Each row is a point on a landscape with many peaks, with its height.
From any point a climber steps to the highest of the 2 points nearest to it. It stops when none of these is higher. Distance is the straight distance between rows; heights are no part of it.
q_355: -1.00 -0.12  0.18 -2.21 -1.13  1.03  0.90  0.46  0.74  0.10 -2.17 -3.55 -1.65 -2.57 -1.45  0.90  0.99  1.92 -0.64  1.79  (h 288)
q_481:  3.18  0.10 -1.99 -1.18  3.35 -1.76 -0.34 -3.41 -3.01  1.21 -1.17  3.38  0.20  1.15 -0.77 -2.00 -0.31 -3.30  0.66 -2.32  (h 660)
q_971: -1.74  2.26  0.68  1.49  2.68  0.23 -1.42  0.67  0.26  0.03  4.64  0.79  0.95  0.97  1.82  1.35 -0.28 -0.49 -0.02 -1.67  (h 460)
q_315:  0.11  0.35  0.35  0.34 -5.42 -0.87  1.44  1.43  2.18  1.79 -0.11 -1.85 -0.40  0.88 -1.50  0.22 -0.21 -1.74  1.60  0.50  (h 58)
q_106:  3.94  1.36 -0.26  0.18 -0.36 -2.65 -0.50 -3.92 -3.19  2.37 -1.51  3.31 -2.09  1.11 -1.21 -1.67  0.43 -3.07  1.95 -1.56  (h 742)
q_990: -2.65  1.15 -1.94 -0.07 -1.57  0.66  3.00  3.36  3.66 -0.23 -3.03 -3.66  3.30 -3.85 -1.42  0.37 -0.15 -1.63  0.41  0.35  (h 449)
q_384:  0.42 -0.10 -1.36 -0.53  3.56 -3.23 -2.76 -1.90 -0.44 -0.36 -1.21  2.79 -2.20 -0.13 -0.89 -3.31 -2.40  0.71 -0.23 -0.20  (h 366)
q_389: -2.94 -1.13 -0.60  1.77 -0.91  2.28  3.74  1.95  0.07 -1.41 -4.20 -0.87  0.45 -2.99 -0.39  0.53 -0.91  2.76 -2.58  3.80  (h 294)
q_379: -1.27  1.85 -0.21  1.82  0.28 -0.65  0.39 -1.10 -1.07 -2.73 -0.36  1.31 -1.97 -0.45  1.15 -0.84 -1.14  2.42 -5.58  1.93  (h 243)
q_494: -1.74 -1.22  2.51  0.43 -0.01  2.93  1.58  1.90  0.13  0.88  4.48  0.97  2.14  2.12  1.50  1.44  3.24  1.02 -1.36  1.31  (h 306)
q_108:  0.85 -3.38 -1.69 -0.52 -0.22  0.21 -0.52  0.63  1.81  1.84 -1.38 -2.38  1.74 -0.32 -3.26 -2.45 -0.72 -0.07  3.47 -2.76  (h 729)
q_949:  4.58  2.02 -1.78 -1.49  2.73 -2.01 -1.15 -2.71 -0.91 -0.54 -3.24  0.31 -1.86 -1.80 -0.23 -0.17  0.80 -0.38 -0.04 -1.36  (h 405)
q_387: -2.20 -1.95  0.37 -0.51  1.31 -1.12 -2.14  1.67  2.45  0.69  1.95  0.95  0.51  0.95 -1.58 -3.03 -1.47  1.67  2.05 -0.38  (h 455)
q_548: -1.25 -0.30 -0.07 -1.86  1.75 -0.67  1.82 -0.82  0.32 -0.15 -1.59 -3.96 -1.04 -3.67 -0.24 -0.54  1.02  3.56 -2.76  1.03  (h 377)
q_889: -1.54 -2.28  1.21  0.18  1.28  1.07 -2.45  2.46  2.90  2.85  3.08  0.71  1.40  1.62 -0.42 -2.09  0.53  0.54  4.11 -1.21  (h 545)
q_443: -0.90  1.57 -1.31  1.87 -3.44  2.35 -0.82  2.59  0.94 -2.45 -5.10  0.55 -1.30 -2.12  1.27  1.03 -2.38  0.88 -2.09  3.05  (h 152)
q_4: -0.66 -1.90 -0.95 -0.35  3.07 -2.43 -2.48 -0.47  0.89  0.33  0.88  2.74 -0.32  1.41 -1.34 -3.81 -2.19  0.53  0.90 -0.90  (h 401)
q_410:  1.97 -3.15 -0.36 -2.13  1.06 -0.90 -0.33 -2.92 -1.50  1.10  0.77  1.08 -0.83  1.75 -1.65 -0.31  0.18 -1.65  1.92 -1.90  (h 721)
q_436: -0.30 -0.59 -0.35  0.94  2.25  1.97 -0.10 -0.16  0.04  2.63  1.71 -4.24  2.22 -1.44 -0.32  2.92 -0.07 -0.89  3.10 -4.02  (h 727)
q_249: -2.41 -0.74 -0.83 -0.31 -0.10 -0.37 -0.51  2.60  2.84  0.95 -1.18 -2.75  2.36 -1.23 -2.61 -2.16 -1.04  0.54  3.95 -1.29  (h 629)
q_431:  3.05  0.55 -1.93 -0.17  2.81 -1.47 -0.54 -1.41 -0.46  0.05 -0.59 -2.58  2.96 -1.45  0.13  0.24  0.49 -2.01  1.24 -4.74  (h 508)
q_332: -1.52  2.98 -0.84  2.99 -1.12 -0.80 -0.18  2.56  1.16 -2.93  1.37  2.95  1.73  2.12  0.55 -0.24 -1.32  0.32 -1.88  0.49  (h 251)
q_865:  1.43 -0.85  1.50 -0.98 -2.96 -1.55  0.81 -1.52 -0.68  1.82  2.18 -1.80  0.09  1.53 -1.08  1.15  1.20 -2.10  2.46 -2.02  (h 608)
q_9:  5.49  2.90 -2.30 -0.48  2.77 -2.96  0.42 -1.75  0.82 -0.93 -2.60 -1.49  1.57 -2.05 -0.05  0.04  1.33 -0.86  0.71 -3.38  (h 448)
q_617:  0.17  0.91  1.85 -0.04 -4.25  3.05 -1.80  0.31 -1.33 -1.58 -1.55  0.48 -3.47  0.35  0.51  1.45 -0.57  0.33 -1.45  2.74  (h 403)
q_373:  0.43 -3.81 -0.05 -2.49  2.82 -1.09 -0.76 -3.60 -0.96  1.38 -1.01  0.34 -3.15 -0.12 -0.25 -2.18 -1.10  1.21 -0.93  0.41  (h 528)
q_542:  0.04 -3.14 -0.86 -0.62  3.72  1.79 -0.73 -1.09 -0.59  1.81  1.71 -1.97  2.38 -0.77 -0.49  0.49 -0.51 -0.55  2.31 -3.88  (h 912)
q_144: -0.01 -0.08 -0.86  1.70 -2.13  0.16  2.59 -0.41 -2.32 -2.88 -2.02  1.54  0.48  0.98  1.37  4.20 -0.03  2.00 -3.38  1.78  (h 716)
q_698:  0.26  1.23  0.37 -0.59 -4.42  2.38 -1.67  1.25  0.43 -0.62 -3.02 -1.56 -3.58 -1.70  0.50  0.58 -0.76 -0.38  0.22  2.52  (h 317)
q_230: -0.64  0.79  0.15  2.57 -4.89  1.18  1.02  4.96  3.73  0.29  0.87  2.09  2.08  2.67  0.14 -0.18 -0.35 -1.28  0.94  1.10  (h 160)
q_80: -3.58 -0.80  0.29 -0.38 -0.05  1.55  4.12  2.12  0.75 -0.58 -1.26 -3.74  2.41 -2.42 -1.85  0.12  0.91  0.97 -0.09  2.30  (h 277)
q_450: -4.10  0.72 -0.69  0.38 -0.32  0.70  1.21  4.04  3.38  0.59 -0.74 -2.92  3.15 -2.31 -1.64 -1.06 -0.71 -0.37  2.39 -0.09  (h 539)
q_440:  1.62  1.32 -0.45  1.54  1.10 -0.45 -0.50 -1.05 -0.32  1.74  1.45 -3.62  2.31 -0.64  0.74  1.95 -0.22 -2.61  2.62 -4.67  (h 598)
q_128: -1.55 -1.37  2.88 -0.74  1.36  0.54 -0.25  0.60  0.57  1.57  5.50  2.27  0.22  2.75  2.86 -0.10  2.91  0.24 -2.57  1.26  (h 480)
q_524:  6.22  3.72  0.34 -0.86  0.91 -0.54 -1.85 -2.78 -1.36 -0.08 -3.92  0.08 -2.89 -2.71  1.74  0.34  1.33 -0.48  1.46 -0.78  (h 364)
q_847:  0.22  2.92  0.79  0.52 -0.24  0.63 -2.14 -0.85 -2.16 -3.04 -1.66  0.17 -3.28 -1.82  1.92  0.06 -0.62  1.14 -3.93  2.69  (h 203)
q_159: -0.36  0.49  0.82  2.06 -5.51  0.31  1.56  3.66  3.25  2.22  2.16 -0.59  2.16  1.75  0.32 -0.34 -0.35 -2.46  2.51  0.51  (h 111)
q_311: -3.04  0.39 -1.74  0.14 -0.58  1.57  3.31  2.90  2.08 -1.48 -4.12 -2.32  1.66 -3.90 -1.51 -0.01 -0.50  0.80 -1.63  3.11  (h 365)
q_204: -1.40 -0.70 -0.81 -1.41  2.16 -1.80  0.02 -0.42  0.53 -0.28 -0.22 -2.50  0.21 -2.26 -1.11 -1.39 -0.24  2.43 -0.94 -0.33  (h 454)
q_461:  1.56 -0.86  1.64 -0.27  0.28 -0.99 -1.87 -0.31  0.31  2.26  4.05  2.63  0.05  3.67  0.83 -0.62  1.17 -2.72  3.47 -2.17  (h 832)
q_752:  3.35  3.84  1.08 -2.01  0.12  0.14 -3.42 -1.99 -2.47 -1.71 -2.62 -0.31 -3.72 -2.96  2.64  0.25  1.51 -0.48 -0.17  0.76  (h 315)
q_609: -1.22 -0.02  0.59 -0.60 -4.53  1.35  3.13  1.56  0.90  0.31  0.60 -1.53  0.97  0.94 -1.31  1.95  1.33 -0.64  0.51  0.95  (h 116)
q_890: -1.64 -0.08  0.55 -0.70 -2.63  1.22  1.75  0.47  0.26 -0.81 -0.39 -0.64 -0.97  0.14 -1.64  1.32  0.38  1.89 -1.62  2.14  (h 200)
q_841:  3.12  1.15  0.99 -1.12 -2.31 -2.57  0.84 -3.09 -2.37  0.91  0.72 -0.92 -1.51  1.18 -1.01  1.68  1.76 -2.35  1.24 -1.67  (h 722)
q_370:  2.14 -4.24 -1.43 -1.18  0.72  0.76 -0.69 -1.55  0.26  1.61 -0.27  0.16  0.40  1.49 -3.16 -2.23 -0.51 -0.85  2.30 -2.31  (h 829)
q_56:  1.54  2.08  0.76  1.99 -6.01  1.60 -0.18  0.51 -1.03 -1.41 -1.73  2.28 -3.14  1.92  0.41  2.29 -0.51 -1.03 -0.90  2.37  (h 504)
q_152:  0.51 -4.80  0.13 -3.16  2.56 -1.06  0.16 -3.98 -1.36  2.11  1.02  1.74 -1.62  2.58 -0.05 -0.85 -0.54 -0.42  0.09  0.53  (h 611)
q_823:  2.02 -1.22 -2.54 -1.84  5.24 -2.15 -0.20 -3.16 -2.18 -0.17 -0.85  1.70  0.54  0.41  0.13 -2.02 -1.12 -1.62 -1.01 -1.34  (h 602)
q_312: -3.63 -1.65  1.96  0.49  0.16  2.30  4.26  1.38 -0.07 -0.39  1.91 -1.82  2.56 -0.69 -0.71 -0.07  1.76  1.94 -0.80  2.11  (h 176)
q_293:  1.61  2.25  1.52 -1.58 -0.78  1.73 -3.31 -0.71 -1.89 -2.64 -2.12 -1.65 -3.09 -3.10  2.95 -0.15  0.57  0.94 -2.27  2.15  (h 257)
q_365: -0.62 -4.14 -0.12 -1.71  5.09  0.57 -0.34 -2.30 -1.03  1.96  2.88  0.32  1.49  1.31  1.32 -0.61 -0.91 -0.75  0.82 -2.05  (h 724)
q_669: -0.13 -0.14  1.99  0.72 -0.82  0.14 -2.78  2.64  2.81  2.41  4.39  1.87  0.37  3.21  0.78 -0.99  1.84 -1.06  2.93 -1.13  (h 672)
q_897: -1.34  2.46 -0.51  1.97 -2.88 -0.51 -0.64  3.18  2.87 -1.44  0.55  1.84  0.46  1.99 -1.03 -1.00 -1.64 -0.31 -0.08  0.84  (h 213)
q_773:  1.10 -2.40  0.23 -2.61  0.50  0.50 -2.74 -2.16 -0.72  0.76 -1.79 -0.54 -4.14 -1.10 -0.85 -1.16 -0.47  1.46  0.67  1.13  (h 456)
q_707: -0.84  2.66 -0.88  0.35  2.47 -4.07 -2.31 -1.21 -0.53 -1.56  0.24  2.25 -1.90 -0.42 -0.11 -2.46 -1.78  0.37 -1.72  0.14  (h 335)
q_94: -2.08 -2.85  3.02  1.41  0.09  3.80  4.26  2.33 -0.17  0.47  2.80  0.24  2.91  1.06  1.12  0.86  3.42  1.79 -0.74  2.50  (h 175)
q_52:  4.34  1.79 -0.18  0.28 -1.58 -3.02 -0.25 -2.80 -1.83  1.52 -1.57 -0.09 -2.07  0.07 -1.20 -0.46  0.82 -2.50  1.89 -1.69  (h 818)
q_870: -1.65 -1.13 -0.41  2.12 -0.81  0.86  4.13  0.63 -1.81 -2.21 -0.53  0.77  3.54  0.63  1.80  3.50  0.62  2.47 -2.46  0.81  (h 921)
q_295: -0.78 -0.67  0.40 -0.64  4.02 -1.25 -1.33 -1.43 -1.09  0.87  3.78  1.58  0.65  1.62  1.98 -0.04 -0.72 -1.39  1.26 -2.18  (h 588)
q_538: -1.61  0.72  0.19  3.16  0.83  1.77  2.33  1.29 -1.26 -2.06  1.90  1.19  4.10  1.15  2.73  3.46  0.14  1.50 -2.60 -0.25  (h 699)
q_87:  0.18 -0.87 -1.32 -1.58  3.68 -2.51 -0.90 -1.85 -0.91 -0.54  0.56 -0.98  0.34 -1.08 -0.55 -0.87 -0.57  0.56 -0.70 -1.81  (h 526)
q_21:  1.33  0.86  0.44 -1.09 -1.61 -0.39 -3.16 -0.75 -0.52 -0.22 -2.13 -0.71 -4.27 -0.99 -0.54 -0.25 -0.43  0.10  0.67  0.91  (h 390)
q_534: -2.02  2.30  0.43  3.70  2.19  2.21  0.18  2.12  0.47 -0.99  3.86  1.54  2.97  0.80  2.91  2.12 -0.46  0.91 -2.42 -0.46  (h 538)
q_176: -1.86  3.25 -0.28  1.42  0.64 -2.42 -0.85  0.37  0.00 -2.74  1.58  2.85 -0.70  0.98  0.27 -1.22 -1.64  0.77 -3.22  0.98  (h 295)
q_8: -1.60 -0.88 -0.11  1.66 -2.71  3.00  1.20  1.37 -0.99 -1.49 -4.11  0.68 -1.57 -1.54  1.11  1.67 -1.27  2.72 -2.42  3.81  (h 215)
q_281: -0.08 -0.95  2.37 -1.75  0.94 -0.92 -1.15 -0.49  0.28  1.31  5.16  2.72 -0.25  3.41  1.38  0.53  2.46 -1.34  0.33  0.10  (h 653)
q_639:  1.07  1.58 -0.54  1.60 -4.26  0.66  1.84  0.07 -1.59 -2.09 -1.70  2.39 -1.07  1.95  0.58  3.90 -0.01  0.35 -1.94  1.64  (h 600)

For each start below, name the point where the climber stops.
q_21 -> q_370
q_315 -> q_52
q_159 -> q_461
q_204 -> q_52
q_293 -> q_542
q_379 -> q_461
q_617 -> q_870
q_990 -> q_370
q_94 -> q_461
